Points, in no order, along strands that fork, close into loops and pass close to each other.
In the rows, zero is written as 128.
Two points are linked if the straight distance between their rows is under 70.6. Some points are linked to none.
K_81: [111  79  99 113  98 122 142  96 163 107 147 104 144 112 117 181 142 166]
K_411: [116  70  93 128 151  89 105 104  79 138 110 137 145 161 149 120 141 143]
K_4: [160 208 197  81 129 143 150 175  90 152 102 150 104 136 113  98 142 138]
K_997: [153 145 168 131 119 134 145 126  92 106 142 142 105 118 123 101 127 132]
K_743: [133 158 160 104  76 135 175 122 155  82 158 125 109  94 123 169 117 159]
K_273: [ 91 128  67 197 131 145  89 122 210 133 120 110 153 106 121 137 124 100]
K_249: [106 114  63 169 168 134  85 114 140 157 117 131 154 142 143 127 133  85]
K_267: [125 111 149 198 109 122 112 110 166 106 143 114 135  92 103  86  93  90]
K_624: [139 179 171  84  88 142 170 134 139  92 159 135 108 104 123 175 126 159]
K_296: [166 166 185  78 126 161 166 151 105 128 139 133 111 118 133 114 120 123]
K_964: [159 164 183 126  99 141 160 142 128 108 143 128  97 107 104  94 122 134]
K_104: [123 116 108 164 143 145 120 107 168 134 146 115 149  96 137 144 116  81]
K_159: [ 79 126  52 209 122 135  68 129 216 138 111 112 141 125 104 123 127 113]
K_338: [129 128 136 109  83 124 162 106 151  83 161 125 117 101 127 173 123 168]
K_537: [154 141 172 131 133 111 138 128  70 126 131 143 103 137 139  82 115 113]
K_868: [136 116 139 115 144 146 146 112 120 123 156 126 136 109 154 140 113  97]
K_555: [111 111 117 204 137 117  90 102 156 119 136 125 138 114 106  92 106  85]
K_155: [131 111 124 141 140 146 137 106 141 119 155 122 145  98 143 141 115  92]
K_737: [ 89 109  33 178 163 131  63 147 150 181  93 130 146 195 101 103 141 114]
K_475: [140 151 186  96  75 152 177 142 179 107 161 108 118  81 113 131  92 126]
K_629: [139 157 154 111 130 102 132 128  62 111 121 157 101 142 159 132 145 167]
K_257: [133 135 136 114 129  86 124 123  55 113 115 153 106 158 165 125 144 170]
K_33: [162 172 192 121 110 138 146 151 113 121 125 131  89 122  82  68 128 129]
K_869: [157 163 187 120 136 108 138 147  70 141 111 146  89 150 128  49 108 109]
K_364: [140 128 152  86 154 115 141 131  68 128 127 136 128 129 200 139 115 128]
K_533: [124 100 122 104 136  68 113 117  51 122 101 143 117 169 168 124 145 175]
K_78: [ 75 112  43 194 118 140  71 145 218 148 101 106 147 146  83 132 140 131]
K_324: [147 147 186  91  93 171 175 149 168 123 152 102 116  88 102 101 100 121]
K_92: [116  72  88 152 153  94  96 104  94 140 113 139 150 151 142 117 135 120]
K_631: [113  57  88 119 107 115 131 102 162 115 134 108 148 124 104 180 152 171]
K_574: [159 213 189  86 115 153 155 171 112 139 110 143 106 124  88 107 150 149]
K_916: [113 102 115  99  89 122 155  97 158  88 154 114 126 110 123 186 131 174]
K_42: [145 127 153 100 148 150 157 125 103 120 152 131 131 113 163 140 108  96]
K_18: [134 124 147  95 153  91 136 128  65 128 108 135 128 140 202 123 115 127]
K_719: [144 175 162  85 125 121 144 138  77 109 136 156 107 139 154 161 149 168]
K_69: [119  64 104 114 139  71 106 111  65 136 102 141 136 173 143 121 147 169]
K_501: [ 89 111  31 180 151 138  54 151 172 172 100 124 139 193  83 102 146 126]
K_313: [157 166 190  64 114 178 177 156 143 131 143 119 116 105 110 104 116 122]
K_10: [158 216 194  91 108 146 162 156 118 118 133 148 106 120 100 148 146 155]
K_489: [120  91 105 169 146 108 108  94 106 120 134 134 135 133 125 119 126 112]
K_711: [164 170 189 123 123 127 142 151  90 139 112 137  85 144  92  50 124 126]
K_306: [ 90 102  41 182 136 140  71 153 193 162  99 112 147 162  72 129 151 134]
K_31: [110  45  89 131 108 111 123 119 164 129 121  97 153 139  79 164 160 175]
K_967: [159 183 184  93 135 136 156 155  83 132 117 147 106 132 145 111 130 135]
K_115: [136 145 175  99  66 141 176 127 182  96 162 111 115  79 131 158 100 142]
K_812: [ 97 101  46 168 168 117  77 123 135 173 100 133 151 172 126 118 143 103]
K_245: [112 109  69 147 173 143 100 114 141 155 117 128 163 133 161 150 133  84]
K_768: [104 125  78 177 146 155 103 117 190 139 134 114 151 102 133 148 122  82]
K_106: [110  99 100 193 134 115  93  99 135 121 140 129 144 122 114 108 123  97]
K_301: [119  98  90 117 164 135 126 108 122 147 131 125 163 123 177 164 127  97]
K_293: [148 209 180  81 105 146 162 148 125 110 142 148 107 113 118 177 141 161]
K_298: [114  79  76 103 160 136 120 111 139 152 123 120 163 141 146 176 150 123]
K_302: [107  77  56 150 155 131  87 162 151 190  88 116 156 184  78 146 164 133]
K_12: [121  97 121 107 163  76 123 121  67 134  94 130 138 148 202 125 115 121]
K_599: [138 115 164 174  97 131 133 118 170 106 146 104 124  81 108  95  91 105]
K_383: [148 149 170  71 146 141 156 141  83 126 139 135 124 120 187 139 113 116]

How many points has the smallest loop of links through each point below? Write - if it is on no loop.
K_624 | 12
K_964 | 6
K_301 | -

A tip is a point with one link. Name the tips that can be reached along the links from each point below, in the order of the rows.
K_10 | K_31
K_159 | K_298, K_12
K_533 | K_719, K_599

A piece is two or more points that can be reached from each other along the links. Count, over all rows, the pieces, the separate loops (a circle has one, a figure eight two, a Y none), the forks (points with three links) and the tips (points with one).
pieces | 4
loops | 2
forks | 1
tips | 5

Name the points in between on the shortest way along the links from the first point to the second, in order.
K_298, K_737 | K_301, K_245, K_249, K_812
K_115, K_967 | K_475, K_324, K_313, K_296
K_629, K_92 | K_257, K_533, K_69, K_411
K_249, K_273 | K_812, K_737, K_501, K_306, K_78, K_159
K_574, K_296 | K_4, K_967
